Each row is a point on a landscape with many valleys, with its height.
A ball rolls from a point to the lowest of its 5 nearest points, and stops where none of them is lower. Distance is the straight distance between rows; heights are no part of it.
nev: [ -8 -50   2  70  26  -3  38  69 -59  62 -25  41  50 -20 -15  50  -6  26
  16  10 -38 -17  -7  15  54  25  -6 -10 -10  11  13   7  11  -1 -35   7
  64   0  45 -26  -5 -32]  (h 2.04)
sab: [  6  31  45  28  -9 -26  -1  -7 -32 -66 -11  22  12 -49 -26 -68 -44   4
 -11 -23   3 -24  12 -62 -16 -58 -27 -14  -8  52  -1 -16  13  41  -7   3
   3 -23  25 -13 -31  49]  (h 5.70)
lokat: [ 34  11  43  31 -10 -39  14 -23 -46 -46  -8  15   4 -23 -15  19 -45   9
 -27 -22 -17  -3 -12 -33  21 -34 -14 -10  -5  26 -32   5 -39  29  12   9
  17 -15 -10   2 -24 -12]  (h 3.07)
gonet: [ 15  10 -18 -17  32  12 -15 -22  52  -8  19 -42 -46  32   9  29   6 -24
  -3 -24  14  37  17   9 -11  18  27 -24  14 -32 -17  43 -26 -15  17 -25
 -13  -8 -57   1   4 -52]  (h 5.97)
Nur: [  0 -48  32 -30 -18  -4 -44  65  -8  19  22  -7  -2  11  -3 -21  -7   8
  22  47   7 -16 -24  22  32  18  28 -62  30  37  -4 -50  77  13 -28  20
 -37 -31  78 -36   1  31]  (h 7.70)
riko: [ 12  16  -4 -29   1 -12 -29 -14  59 -41  11 -45 -44  17  -5 -12   3 -31
  -1 -50  14  25   7  -8 -23 -12  30 -25  31   6   2  25   5   1   9 -21
 -34 -26 -45 -14   4 -28]  (h 5.17)
vaze: [-12   5  24  -1 -18 -14 -29  24  42 -28 -15   4  -4 -20 -23 -68  -1  -9
  -9 -20  15 -35 -15   7 -48 -26 -15 -22  28  33   6 -20  56  12 -23  -7
 -19   3  28  -2  -8  29]  (h 7.37)
kazut: [  9  34  43  28 -37 -39  30 -48 -27 -75 -24  27  14 -34  -1 -26 -49  -1
 -16 -25 -14   7 -20 -66 -26 -50 -34  10 -22   8 -10 -16 -54  35  23   5
  18  -6   2  20 -17  27]  (h 3.35)
disuz: [ 45 -23  17  33  27 -22  20  -2 -32  -2   9  11   4 -11 -22  42 -28   5
 -15 -11 -14   2 -11  -1  51 -10  -5 -24 -13  16 -20  23 -14   9   4   2
  31 -29 -11  -2 -22 -45]  (h 4.58)
vapu: [  9  -8  19  72 -20   0  78 -44 -58  -6 -14  23  38 -17   1  66 -47  34
 -19  -9 -39  -8 -40 -21  14  -4 -29  22  -4  -7 -14   2 -73   3   9  23
  48  17  -5  13 -11 -16]  (h 3.63)
Zemoz: [-38 -23   4  35   1  -4 -18  56  -2   0  -8  31  10 -33  -7 -37  -8   2
   3  22  -4 -25   8  29 -32   1  -2 -18   0   7  18 -25  40   7 -21  14
   3  11  48  -6  -4  44]  (h 4.14)
zifu: [  9 -11  52  11 -37  -6 -12  35 -38 -27  -5  21  39 -30 -26 -62 -24  22
 -15 -21 -22 -45 -53  -8  -3 -19 -33 -17  52 107  23 -13  82  23 -59   5
  18 -13  49 -55 -43  51]  (h 6.38)
verun: [ 19 -16  15  46  -7  -6  23  41 -43   7 -10   6  38 -17 -20   4 -22  41
 -37 -28 -25 -16 -49  31  41  12 -29   4  28  60   6  14  40  13 -41   1
  60   1  -7 -39 -47 -10]  (h 4.23)
bom: [-53 -19 -18   6  -8   8 -16  40  37  22 -23  11   7   8   9 -42  26   0
  12  24   5 -34  16  52 -50  16  -2   7  21 -25  17 -28  33 -16  -7  -5
 -16  39  18  18  10  44]  (h 5.80)
goko: [-26   7 -33 -19  17  22   2   2  36  34   2  -6  -2  15  11   8  43  -9
   5  21  17   4  36  26 -16  24   8  30 -32 -52   1  12 -33 -25  13 -11
   2  24 -18  43  18  -6]  (h 5.28)
vav: [-13  25 -39 -30  38  40  -9  21  57  55   6 -35 -30  47 -12  27  49  10
  10   3  24   1   3  54  -2  48  10  11  29 -50  -8  33  12 -35  16 -28
 -16  35 -15   8  29 -14]  (h 7.39)
Ragom: [-22  -1   8  31 -14 -17   9 -13  10 -41 -24  28  27 -34   0 -27 -12  -9
  -6  -2   2 -16  10 -10 -38 -22 -21   5 -35  -5   5 -13 -20   8   2   1
  16   6   0  28 -17  31]  (h 4.03)
zudef: [-69 -20 -19  35   8  22  -5  60  37  30 -19  37  27   0  -4 -13  24  18
   4  18   3 -29   8  55 -41  36  -2  38   5 -43  31   6  29 -22 -34   1
  15  36  29  12  10  29]  (h 5.61)
megos: [ -8 -15   5  33   7  -8   1  31   6  -3 -12   2  10 -16 -12 -22 -13  11
 -10  -2   6 -22  -9  27 -21  -4 -12 -17   7  22   1   5  34  -1 -30   1
  26  14  10 -14 -15  15]  (h 0.94)
Zab: [-18  22 -14   0  -7  11  33 -39  37 -16   2  13   6  -1   5  32  -6  -6
  -2 -21  -3   2  -8   5 -22  37 -16   4 -27 -51 -11  37 -59 -15   4 -12
  25  12 -22  48 -12 -38]  (h 1.63)
Kufo: [ -6 -39  -1  57  22   3  28  49 -38  28 -14  39  32 -29 -25  24 -29  20
   2  31 -15 -12   8  -2  29   4   4 -14 -25   8  -4 -11  -2  12 -12  17
  31   2  35  -4  -9   2]  (h 5.08)
kamaz: [-61   0 -32   9   0   9  10  20  36  28 -11  19  12  -2   2   2  27   5
   2  17   9 -21  20  32 -39  27  -9  32 -27 -45   9   5 -15 -28  -2 -13
  26  28   0  33   0  15]  (h 4.97)
Tekuz: [ 36   7 -16 -22  17 -13 -30 -29  26 -28  21 -38 -55  37   8  30  -7 -21
   5 -36  12  53   8 -22  12   3  44 -24  21   1 -16  46 -20  -8  20 -15
 -29 -45 -67 -24   5 -57]  (h 0.93)
gagu: [-34 -44  -8  42  22   3   0  74 -20  62 -12  32  11 -23 -10   9  -5   6
  32  52 -14 -15  25  17  12  27  21 -33 -18 -15  17 -21  21 -13 -18   5
  16  16  71 -18   0  30]  (h 5.51)
miv: [-13  -2 -19  -3  17  11 -21  14  42  25   1  -8 -19   9  -3  -8  19  -2
   2   8  35  -8  14  37 -12   6  18  -7   7 -21  -5  12  10 -15   0 -22
 -12  16 -12  12  13  -9]  (h 7.15)
Nugi: [ -6  24 -34 -69  -3  19  -4 -54  24   6  29 -37 -34  44  61   9  48 -37
  18  -3   1  46  39 -22 -18  12  16  54 -25 -57  13  28 -45 -31  44   0
 -38   1 -69  21  25 -12]  (h 3.65)
ras: [ -8   6 -10 -53 -20  21 -28  37  66  28 -14 -29 -36  43  29 -46  17  -1
  20 -10  25 -16 -20  54 -20  18  17  -4  58  -7  20 -29  74 -24  -4 -12
 -62  41  29  -2  55  20]  (h 7.11)
natek: [ 33  -1  -4 -78   0  33 -48  24  19  31  -6 -63 -81  44  41 -39  28  -4
  49  39  31   5 -15  40  24  18  41  18  37   5  24 -33  55  -8  14  23
 -85  31  31 -35  87  35]  (h 8.27)
nezo: [-20 -13 -26 -44  19  43 -25  29  -3  71 -11 -10 -40  15  20 -27  48  -3
  34  50  20   4  30  54  -3  24  26  13  10 -32  25 -31  29 -16  18  22
 -49  59  24  -8  62  41]  (h 7.93)
ket: [ 30  21  52   5 -17 -35  -2 -13 -16 -70   1  -4   2 -32 -36 -59 -39  -1
 -36 -55  -4 -19 -14 -47 -10 -48 -39 -28  21  65 -10   1  25  40 -18 -19
  -3 -26  -3 -33 -49  19]  (h 5.16)
Kudo: [ 31  14 -48 -44  25  25  -2 -67  12  18  26 -19 -48  34  35  45  40 -26
  39  13   7  56  32 -25  14  12  33  40 -30 -49   6  33 -84 -25  49   4
 -39 -10 -43   9  41 -34]  (h 6.37)
ruvo: [ 29  28 -36 -32  18  -3 -45 -39  19 -13  27 -53 -68  24  24  -2  30 -34
  22   7  21  57  43 -31   5  -9  55  25 -10 -12   0  20 -46 -23  46   2
 -54 -26 -43 -17  50 -18]  (h 6.18)
sapa: [ 24  11  11  24 -12 -15  26 -42  -1 -37  13   9   3  -8  -6  27 -44  -3
  -8 -21 -25  14 -21 -17   1  -3  -7  -9 -16 -16 -30  21 -71  17   8   2
  21  -9 -25  27  -7 -27]  (h 2.86)
beti: [-35  16 -41  -7  43  46  10  28  49  80  -4 -11  -7  40 -15  50  50  12
   6  26   8   1  21  54  -6  69 -14  25   4 -69  -8  57   0 -56  -7 -38
  24  45   9  13  18 -30]  (h 5.60)
Tav: [  8  35 -48 -56  29  27   4 -45  33  -3  25 -54 -66  57  31  49  38 -15
  29 -29   8  65  14  -3 -17  40  38   6  11 -53   8  70 -66 -30  26 -24
 -33  -8 -65  -4  21 -68]  (h 8.41)
Mafoz: [ 34  12  48  20 -22 -10   4  12 -55 -36  -2   4  30 -27 -23 -32 -40  29
 -42 -41  -6 -24 -26 -15  22 -38 -28 -11  31  96   8   1  44  36 -34   4
  35 -14  -2 -35 -56  22]  (h 6.08)
Puge: [-12   3  11  47 -13 -24  17   5 -26 -57 -26  34  24 -50 -12 -37 -29  -7
  -6   9   4 -23  12 -40 -26 -32 -14  -2 -30  17   6 -26  -6  33  -4   7
  19  -6  22  30  -4  42]  (h 4.74)
vefo: [ -4   8   6  12  -3 -26  -7 -16  33 -45  -9   1  -5 -14  -2 -26  -8  -9
 -10 -17   2 -11  -2  -1 -33 -19 -15  -9 -16  -3  -8   4 -15   0  11 -12
  16   2 -24  23  -6  12]  (h 5.25)
zivi: [ 34   0  18  -7  23 -47 -32  -9 -12 -47  15 -12 -28 -17 -22 -17 -39 -19
 -19  -5   9  13  32 -42  25 -43  24 -36 -12  33 -31 -16   5  23  14   3
 -24 -53 -12 -11   5  -9]  (h 4.93)
nok: [ -4  30   8 -24 -26 -22   5 -67  40 -59  -1   1  -7  -2   1 -26  -7 -25
   3 -56 -19  17 -10 -32 -56 -23 -20  -2 -15 -28  -5  17 -46  10   5 -15
 -12   2 -43  31 -30  -7]  (h 6.15)
laf: [-19 -28  18   3 -11  -9 -29  58  22   2  -7   9  -4  -9  -1 -34 -20   6
  -3  24  -4 -26 -12  38  -9  -3   5 -35  34  25  21 -30  76   5 -31   1
  -9   0  51 -16  -7  26]  (h 5.49)
Mumet: [ 34 -30  13 -28   2  12 -32  66  29  54  15 -22 -16  35  -6   4  11   9
   7  28  19   4 -44  42  37  27  44 -49  49  16  -3 -28  84   3 -33   1
 -24  -1  57 -37  32   1]  (h 5.68)
guva: [ 10  31  38  -5 -12 -46 -21 -40   1 -79  -6  17  -9 -40 -41 -77 -19 -28
 -15 -51 -10 -11  13 -78 -37 -65 -16 -20  -2  34   0  -7   9  39   9 -11
 -22 -23  -4   1 -11  24]  (h 6.28)
masug: [ 32 -16  22  19   4 -14   8   5 -13  -4  -5 -20  -5  -2 -22  19 -21  12
 -35 -22  -8  -4 -30  18  21   5  -5 -27  24  49 -14  27  23  16 -22  -5
  41 -11 -33 -24 -43 -43]  (h 4.73)
paka: [  7 -19  10  72 -16  -6  68  15 -98  -6 -27  42  68 -32  -3  39 -37  58
 -11 -11 -40 -15 -26 -33  63 -15 -18  24  -6  53   8 -23 -27  13   4  17
  40  -8  20 -20 -26  -2]  (h 5.86)
Dum: [-13 -42   8  29  15  -6 -17  62 -34  27   1  20  -2 -24 -15 -12  -7   7
  21  52  -7 -23  14   4  22   1  18 -40 -16  28  -2 -31  32  14 -18  27
  -5 -16  62 -11 -14  20]  (h 6.53)
fam: [-25  12 -32 -54 -12  27  29 -85  40  13  29   5   3  39  41  63  24 -22
  24  -9 -17  43   2 -18 -16  25   6  28 -46 -79 -14  31 -89 -37   7  -4
 -13   8 -33  63   6 -45]  (h 3.54)
ragod: [ 37  -4 -19 -28  27  31 -39  24  28  56   3 -51 -63  28   6  -7  28  15
   9  48  45  13   3  40  24  23  43  -6  39  -8  -2 -12  34 -12   1   1
 -36  16  21 -43  60  -5]  (h 7.97)
vora: [ 18 -10 -18   8  37  19 -24  25  40  43  10 -33 -25  26 -14  16  22   3
  -9  21  32   4  -7  34  14  13  18 -28  35   0 -16  12  29 -15  -8 -17
  -2   8  -3 -20  14 -24]  (h 7.08)
fupef: [ 36  -3 -13 -11  33  13 -15  20  53  35  20 -50 -27  48 -10  47  27  -5
 -13   5  32  28 -35  34  34  36  39 -42  58  13 -25  18  45  -5  -3 -31
   5 -14 -22 -44  16 -46]  (h 6.98)
Ked: [-24 -16  -6  40   7   5 -20  55  33  14 -13   9  14  -7 -29 -10  -6   8
 -13   5   5 -26 -29  47 -20  10   3 -22  28   7   6   1  46  -7 -37 -10
  29  24  23 -10 -10   3]  (h 3.20)
Gupeb: [-21  22 -38 -73 -24  34  31 -89  18  37  32  16   8  37  52  49  44 -35
  26  29 -10  43  25 -21 -16  19  -5  72 -68 -78   7  -2 -72 -34  30   5
 -17   2 -30  54  20 -25]  (h 2.89)
bez: [ 48 -25   4  -5  32  -4 -30  33   1  41  21 -26 -14  12 -25  22  14  -6
   0  28  29   5 -10  20  54  11  29 -47  30  27 -17  -9  55   3 -16   7
   5 -32  20 -40   9 -29]  (h 5.48)
bigad: [-32  -3 -20  43  24  10  13  43  38  35 -11  21  16   9 -26  37  12  11
 -14   3   3 -16   3  40  -6  46 -15   8  -1 -49  -3  42 -11 -38 -19 -14
  48  31   4  14  -7 -37]  (h 4.10)
tanik: [-36 -15 -22  24  19  -4  -6  24  -1  16 -12  39   4 -14  -4 -13  17  -8
  15  46  16  -5  34   8 -12   3   6   3 -39 -18   4 -19 -12 -19   3   9
  -7   9  37  23  20  30]  (h 5.94)
Vumi: [ 42 -33   3 -18  19   6 -29  45  -5  94  17 -19  16  23 -23  46  26  10
   4  31   3  22 -29  33  64  27  33 -46  27  19  -9  13  72 -10 -25  -9
  20 -16  35 -48  12 -34]  (h 4.92)
kar: [-30  22 -34 -66   8  31 -22  -4  38  30   9 -39 -19  29  22 -32  47 -29
  19  -1  28  -8  39  35 -31   8   9  39  15 -38  16  -4  13 -24  24  -9
 -41  35 -36  16  33  19]  (h 5.53)
fubo: [  5  19 -11 -21   9 -14 -49  -9  37 -21   3 -27 -38   0  12 -39  17 -31
   0 -10  34   2  32   2 -27 -21  23  -3  17  -6  -3  -7   9   2  27 -19
 -46 -16 -23  10  13  12]  (h 6.47)
kibo: [ -54   18  -32 -101  -26   34    8  -43   16   24   28  -33   -1   41
   61   -3   70  -50   -3    0   14   25   55   -1  -37   11  -11   72
  -38  -58   24  -11  -22  -36   25   -9  -34   30  -67   37   14    5]  (h 0.86)
lud: [ 49  17  49   7 -21 -41  24 -23 -41 -56   0  -6  -2 -10 -16 -15 -48  27
 -43 -57 -13   2 -25 -31  14 -38 -32 -19  28  62 -10  22  -2  24  -4  -8
  19 -25 -28 -23 -54 -20]  (h 4.94)
zom: [ 30 -39  41 -23 -28  13 -11  47 -15   6  15  -3  57   2 -26 -12   3  21
 -20  -6 -27 -20 -82  37  48  19   7 -30  59  93  -1 -15 103  36 -66   1
  24 -32  26 -42 -29  -1]  (h 5.06)
pofav: [-39  37   8  38 -54 -17  51 -46 -19 -68 -49  45  52 -39  10 -33 -35 -10
  -9 -11 -19 -15 -25 -55 -45 -36 -55  27 -50 -17  17 -33 -49  33  15  19
  34   8  22  27  -9  58]  (h 3.43)
ketal: [  6  27 -36 -60  -6  -5 -46 -25  -3 -11  13 -46 -45  12  38 -44  38 -51
  21  -1  24  31  64 -31 -11 -28  32  41  -8 -14  23  -4  -5 -17  60   7
 -69   2 -45   0  44  17]  (h 2.58)
gaz: [  5  18  41  58 -47 -14  60 -65 -64 -39 -17  24  34 -39  -2  43 -66  17
 -19  12 -47  13 -50 -47  12 -38 -22  18 -18  -5 -29 -32 -74  23  27  31
  11  -5  16  21  -5   4]  (h 3.50)
zer: [-47  19 -20  -8 -23   0  15 -40  33 -29 -13  20  30  -6  20   6  13 -22
   4  -2   2  -7   8  -1 -49   9 -27  44 -55 -47   7  -4 -47 -15   8  -5
  25  13 -14  60  -9   6]  (h 2.63)
nat: [-18  34 -40 -76  13  32  14 -56  32   7  39 -16 -23  50  49  56  46 -21
  19 -37  -3  39  19   2 -27  43  12  23 -21 -86   8  46 -65 -36  17 -25
 -31  12 -62  36  -5 -50]  (h 5.40)
suvin: [-14  26 -33 -40  21  25 -15 -21  47  10   7 -35 -34  36  19  14  37 -18
   6  -7  22  14  34  22 -16  31   4  18   3 -43   2  26 -16 -17  28 -16
 -19  16 -50  21  15 -11]  (h 6.59)
Gepu: [ 22 -23  15  56   9 -12  54  -3 -49  33  -7  33  36 -30 -17  65 -31   4
  15  14 -34  -4 -12 -16  42  -2  -7  -4 -27  -6 -36  -1 -50  -6  12   8
  43  -7  21  11  16 -34]  (h 5.34)
kores: [-18  30 -10  -7 -21 -15   9 -70  11 -31  -9  32  -2 -17  13   4  -9 -32
  10  24 -11  25  14 -41 -17 -16   5  28 -62 -40 -11 -26 -55   7  45  11
 -16 -28 -11  66  23   4]  (h 3.66)
kugo: [  2 -34  -5  40  35   3   0  69  -2  73  -9  20  14   4 -26  29  11   9
   1  27  -3   1  -7  36  32  32   8 -21  13 -10  -3  10  37 -16 -31  -3
  30  16  30 -25  -5 -21]  (h 3.70)
Libi: [  2   4  27  34 -12 -28  -3   5 -21 -51 -11  16  12 -37 -13 -39 -42   9
 -19 -17   4 -20   6 -28 -14 -41 -26  -9  -1  48   2  -7  21  36 -15  -3
  19  -6   8  -8 -25  28]  (h 6.10)
Luper: [ -9  37  24  59 -58 -18  67 -41 -53 -57 -33  29  36 -36  12   9 -66  23
 -23  -8 -22  -1 -42 -48 -21 -26 -45  19 -15   7  -2 -25 -50  17  21  18
  27  10  19  13 -17  30]  (h 1.27)
fuv: [ 47  22  55   0 -14 -47 -17 -34 -41 -74   8   3 -14 -23 -20 -18 -58  -1
 -26 -51 -16   3   4 -73  28 -63 -18 -17   1  57 -25   6 -10  36   9   4
  -8 -50 -15 -12 -30   1]  (h 5.47)
Bovuz: [ 27   6  33  16  -2 -34   7  -9 -20 -55  -4   0   2 -18 -21 -27 -40  -3
 -24 -32  -2  -7 -11 -24   4 -36 -26 -24   1  49 -17   9  -4  24  -4  -4
  11 -14  -8  -6 -38  -5]  (h 4.75)
fep: [ 25  -6 -13  16  12 -23  -9 -23  21 -16  16  -9 -20   0   1   9  -5 -24
  -1   1   5  20  10  -9  -1 -13  17  -7  -9 -18 -19   9 -32   3  20  -5
  -8 -11 -23  20  -1 -13]  (h 6.07)
nef: [ 19   5 -43 -33  36  36  17 -54  10  64   2   0 -28  18  15  43  33  -5
  45  42  10  29  46 -11  13  16  18  38 -46 -60  -2  24 -71 -44  39   3
 -10  24   0  18  46 -14]  (h 7.87)
dig: [-24   4 -28 -19  18  18 -30  -2  18  40  -4  -3 -17   6  19 -22  45   0
  17  43  23   0  46  35 -12  12  16  31 -22 -41  12 -18  -3 -16  24   5
 -27  35   2  17  40  19]  (h 6.65)
Duni: [ -4 -27  46   9 -37   8 -12  54 -78 -10  -1  23  64 -23 -10 -30 -20  59
  -3  -3 -42 -30 -48   1  44   3 -14 -18  27 108  18 -28  90  42 -59  20
   9 -29  43 -48 -58  43]  (h 5.24)
Vus: [ -7  -5  -3  43  17   6  38   1   9  23 -15  22  23  -1 -18  64  -5  11
  -1  -3 -12 -18 -11  19  10  35 -15   5 -12 -45 -15  36 -51 -27  -7  -2
  58  22   0  15  -8 -48]  (h 3.19)
dos: [-33  22 -37 -37   1  26  20 -39  48  15  23  -1  -8  35  22  48  39 -12
   7 -14   2   9  15  24 -29  38  -5  30 -32 -74  -6  38 -60 -37   7 -18
  10  29 -30  52  -4 -31]  (h 3.41)
Zaleb: [ 18  12 -28 -45  24  18 -51  -2  15  19   7 -55 -62  26  17 -29  36 -16
  18  24  42  17  34  11  12 -12  47  25  20   1  16  -5  15  -5  42  14
 -64   2 -21 -20  62  12]  (h 7.28)
lovo: [-11  30 -28 -74  -4  27 -29   4  56  21  -6 -69 -45  49  39 -39  48 -22
  24 -23  28  -1   7  39 -27  14  23  20  49 -11  21   2  42 -18  23 -18
 -69  30 -42 -11  57  -1]  (h 6.26)
garun: [-21  35 -35 -79  -6  17 -17 -38  39 -23  22 -42 -32  42  40 -25  48 -40
  15 -41  11  21  41  -8 -49   1  -3  26  19 -29  17  13  -7 -13  35 -29
 -55  13 -72  16   7 -12]  (h 4.76)
Mep: [-22 -14  14  58  -6  -5   3  42 -12 -27 -22  30  24 -32 -13 -24 -27  10
 -22 -11 -13 -30  -7   5 -17 -18 -23  -6  14  39  24 -18  37  11 -45   9
  34  17  30 -13 -27  30]  (h 4.07)
mogu: [-36  23 -24 -50 -41   2  25 -88  36   1   9  15  19  25  44  20  29 -35
  10  10 -16  27   4 -23 -46  10 -23  56 -67 -68  -1 -14 -58 -23  22  12
  -3   0 -32  77   0 -10]  (h 2.29)
veme: [-61  14 -31 -42   5  52  -1  19  20  65   8  -1   8  18  27 -16  76 -10
  19  32  22 -26  50  54 -33  34 -16  74  -8 -71  25 -14  10 -42   7  -2
 -18  66   1  35  33  34]  (h 7.71)
Bako: [ 28 -10 -31  15  55  18  13   8   6  93  -5   5 -15  16 -18  46  24   5
  18  39  14   7  25  20  45  18  10  -9  -7 -43 -14  43 -25 -47   8 -13
  27  18  27 -18  24 -45]  (h 6.91)
sege: [-26  -8 -22 -24   8  13 -36  37  40  43  -3 -13 -23  22  17 -44  31  11
  24  28  20 -16  11  55 -28   9  16   8  14 -32  27 -29  39 -18   1   0
 -44  41  30   5  44  30]  (h 6.76)
zil: [ 52   7  40  17 -16 -27  31 -49 -33 -56   9  -8 -10  -1   1  28 -59  20
 -32 -52 -29  19 -42 -26  14 -10 -20 -17  22   7 -11  31 -63  23  -4   5
  24  -5 -47   2 -35 -39]  (h 1.14)
nuras: [ 23   2 -11  -2  23   6  34 -49  19  25  17   9 -14   8   6  58  -7 -13
  16   8   0  24  -1  -7   4  24   3  -2 -24 -54 -32  27 -85 -22  20  -1
  20  -8 -22  32   2 -53]  (h 3.97)
Sufo: [ 28  10  33  -6 -10 -40 -18 -20  14 -58  13 -17 -24 -15 -18 -20 -28  -3
 -27 -49   2  -2 -10 -30 -10 -38  -5 -32  27  52 -11  23  15  20  -3 -13
  -9 -22 -25 -19 -17 -14]  (h 2.30)
Kezet: [ 45  -2  11   4  17 -28  -6 -51  -6 -11  18 -10 -30  -3   0  41 -22 -28
   1  -3  -4  24   6 -28  28 -14  34 -18 -26 -15 -24  21 -71   4  32  12
 -17 -45 -22  11  20 -43]  (h 5.69)
kige: [-10 -33  29  34  -6  -6   9  52 -92  -8   0  27  47 -34 -14  -4 -22  32
  -7   7 -25 -28 -11 -23  41  -7 -23 -22  -1  87  13 -21  52  33 -33  29
  24 -41  35 -27 -45  23]  (h 5.54)
vefa: [ 22 -19  21 -21  -9   2 -32  32  46  -1   9 -24  -4  13 -20 -22 -17 -12
 -11  -8  12 -11 -48  21   2  -3  14 -46  60  49   0 -20  88  17 -37 -15
 -15 -12  17 -28   6  -4]  (h 7.25)
sulo: [ 38 -47  26 -24 -19  19 -20  11 -95   2   3  19  72  -7 -31  -4  12  67
  11 -17 -28  -9 -30  -4  98  23  -2 -24   8 108 -26  -9  67  75 -44  16
  13 -82  11 -28 -51  -4]  (h 4.96)
Sofo: [-37  20 -16 -60 -30  -6  -4 -59  25 -14  10  -2  12  17  48 -27  35 -58
  10  -2   5  18  42 -30 -47 -17 -16  54 -51 -54  17 -24 -27  -9  39  -4
 -34   1 -45  46   5  20]  (h 1.61)
pumis: [-11 -25 -14  21  32   9 -11  47  15  64  -2   4  -4   7 -19  14  20  13
  10  39   8  -3  13  46  11  20   8  -6   2 -27   1   1  19 -23 -14  -9
   5  19  33  -9  13  -4]  (h 5.01)
Bupug: [  2  14  26  28 -44  15  59 -73 -25 -32   4  17  17 -17  10  71 -50  35
 -18 -14 -53  15 -78 -19 -26  11 -25  17  -1 -48 -22  26 -84  -2  -2  26
  30  18 -22  32 -10 -28]  (h 4.65)
rufas: [ 48  15 -37 -21  48  18 -23 -26  22  26  14 -47 -63  44   8  38  29 -15
  26   8  28  54  29  -9  41  16  47   1  13 -19  -3  42 -28 -15  36  -6
 -22 -25 -30 -40  37 -51]  (h 6.71)
Mitez: [ -8  -3  10  46  -2  -2  31  26 -19 -26 -22  12  30 -31 -20  -3 -25  26
 -35 -16  -3 -29 -19   6  -1   5 -26   6   2  22   5   6  -2  10 -26   0
  54  20   1 -14 -35   7]  (h 3.42)
dudu: [ 66 -20 -13 -18  52  12 -31  18  12  61  18 -55 -37  37 -16  42  25  -4
  15  36  38  23  -9  12  54  11  45 -24  24  14 -13  21  29  -8   4 -13
  -9 -29   7 -58  35 -43]  (h 5.98)
mumav: [ 32 -43  10   0  11  -8 -25  46 -27  31  17  -7  28   4 -22  22   6  27
 -13   6  -8   2 -44  33  61  19   8 -41  23  54 -19  -2  77  27 -38   0
  22 -29  13 -37 -17 -30]  (h 4.44)
begag: [ 11  31  32  47 -60 -27  74 -50 -56 -52 -15  24  29 -34  13  21 -62  41
 -46 -40 -35  11 -54 -39  -6 -29 -54  23  12   3   7  -5 -65  23   0  13
  26  13   0   4 -34  11]  (h 2.84)
Dodun: [ -2 -21  54  -6 -18 -18 -16  41 -42 -27   0  22  20 -20 -23 -58 -35  16
  -4   2 -11 -43  -6 -22   1 -38  -9 -48  24  73  12 -35  76  37 -39  30
  -3 -27  57 -38 -41  47]  (h 5.09)
ziz: [ -2  23 -12 -48  -9 -16 -56 -36  39 -38   6 -40 -38  17  17 -57  37 -48
  15 -45  26  25  35 -26 -48 -39  10   7  17  -4   8   7   8  -8  49 -21
 -77 -13 -45  -5  27   8]  (h 4.69)
mibi: [-42  15 -37 -50  -3  22  13 -46  12  44   6  16  11  18  31  11  56 -24
  21  46  18  15  56  -7 -14  11  -5  68 -73 -58   8 -29 -35 -28  41   8
 -10  29 -20  49  45  16]  (h 1.94)
beve: [ 22   6  17  33 -16 -12  47 -23 -20 -30  -5  16   7 -16  -5  30 -29  20
 -27 -35 -21   0 -31   3  -4   1 -29   1   3  -4  -8  26 -48   1  -8  -2
  47  19 -21   1 -39 -23]  (h 2.10)
mozi: [-65 -53  11  46  11   6  -1  78 -41  -2 -13  34  25 -34   2 -17 -20   0
  35  53 -21 -29  14 -10  -5  20   7 -31 -15  14  31 -48  31   9 -28  29
  -3  -1  85 -13 -19  65]  (h 6.78)
mipat: [ 34 -36   6  31  23  -7   8  41 -54  34   4  15  26 -13 -32  36  -5  26
   0   8  -6 -11 -11   5  68   6   5 -28 -12  37 -16  -4  30  26 -30   5
  37 -27  12 -28 -20 -25]  (h 3.73)
bef: [-23   5  -5  47  -8  -8  37 -13 -12  -8 -15  34  32 -32  -4  23 -15 -11
   2  26  -8  -9  10 -18  -7  -1  -9  17 -58 -27 -13 -17 -50  -7  12  14
  32   4  14  41   8  11]  (h 4.71)
Mavar: [  1  13 -10  -5   7 -31 -30 -17   9 -42   4  10 -19 -17  -8 -43  -4 -28
   7  11  18   6  40 -32 -12 -47  22  -5 -15   4  -7 -36 -12  16  29   1
 -34 -31   1  28  13  18]  (h 6.12)
makem: [-50  -1 -28 -26   0  37 -22  45  66  53  -9 -11 -18  29  13 -21  29  10
  11  19  13 -22   0  76 -24  37   4  18  31 -32  20  -5  52 -32  -6  -9
 -32  56  20  17  34  19]  (h 6.60)
Sotes: [-10 -11  10  -9   6 -14 -54  30  -1 -22   3   6  -9 -25 -11 -48 -23  -6
   7  17  10 -29  25  -7 -11 -36  21 -41  16  31  -1 -40  51  19   2  11
 -38 -33  38  -6  12  44]  (h 7.14)
fedit: [ -15  -21    6   87   -9    5   58   43 -100    0  -26   37   72  -12
   13   19  -14   69  -31  -21  -47  -17  -23  -13   46   20  -29   23
   14   60   45  -10    3    9  -34   14   68   -1   26  -44  -40   24]  (h 6.85)
ripu: [-10  28  24  49 -46 -17  55 -18 -44 -64 -23  35  42 -39  -7 -38 -38  25
 -34 -38  -8 -25 -12 -58 -41 -31 -64  11  -2  30  20  -9 -28   8 -11  -6
  43  19  21 -15 -38  52]  (h 3.98)
reke: [-17 -12  23  63  -2 -14  26  36 -63 -42 -21  44  40 -41  -6 -12 -36  18
   1  15 -12 -28   9 -44   6 -33 -17   0 -34  23  15 -40  -1  30  -6  24
  26   3  35   0 -22  54]  (h 5.78)
ver: [ 23 -23  48 -26 -18  -8 -29  29 -68 -35   9   8  37 -21 -21 -35 -28  31
 -13 -11  -7 -24 -18 -23  33 -38  -8 -37  25  96 -19 -29  89  47 -42  14
   0 -60  20 -38 -50  30]  (h 1.98)

Call two points neighbours if one is among the 5 nearest of the other. Go from one point of each pair to the other, from neighbour to neighbour, staying as low as possible. Name the highest point that can't be avoided.
zil and megos: Mitez
ver and Zab: sulo
ketal and nev: garun
megos and Sufo: Bovuz
nev and Tekuz: riko
kibo and zil: sapa
kibo and Zab: zer
nev and Zab: kugo
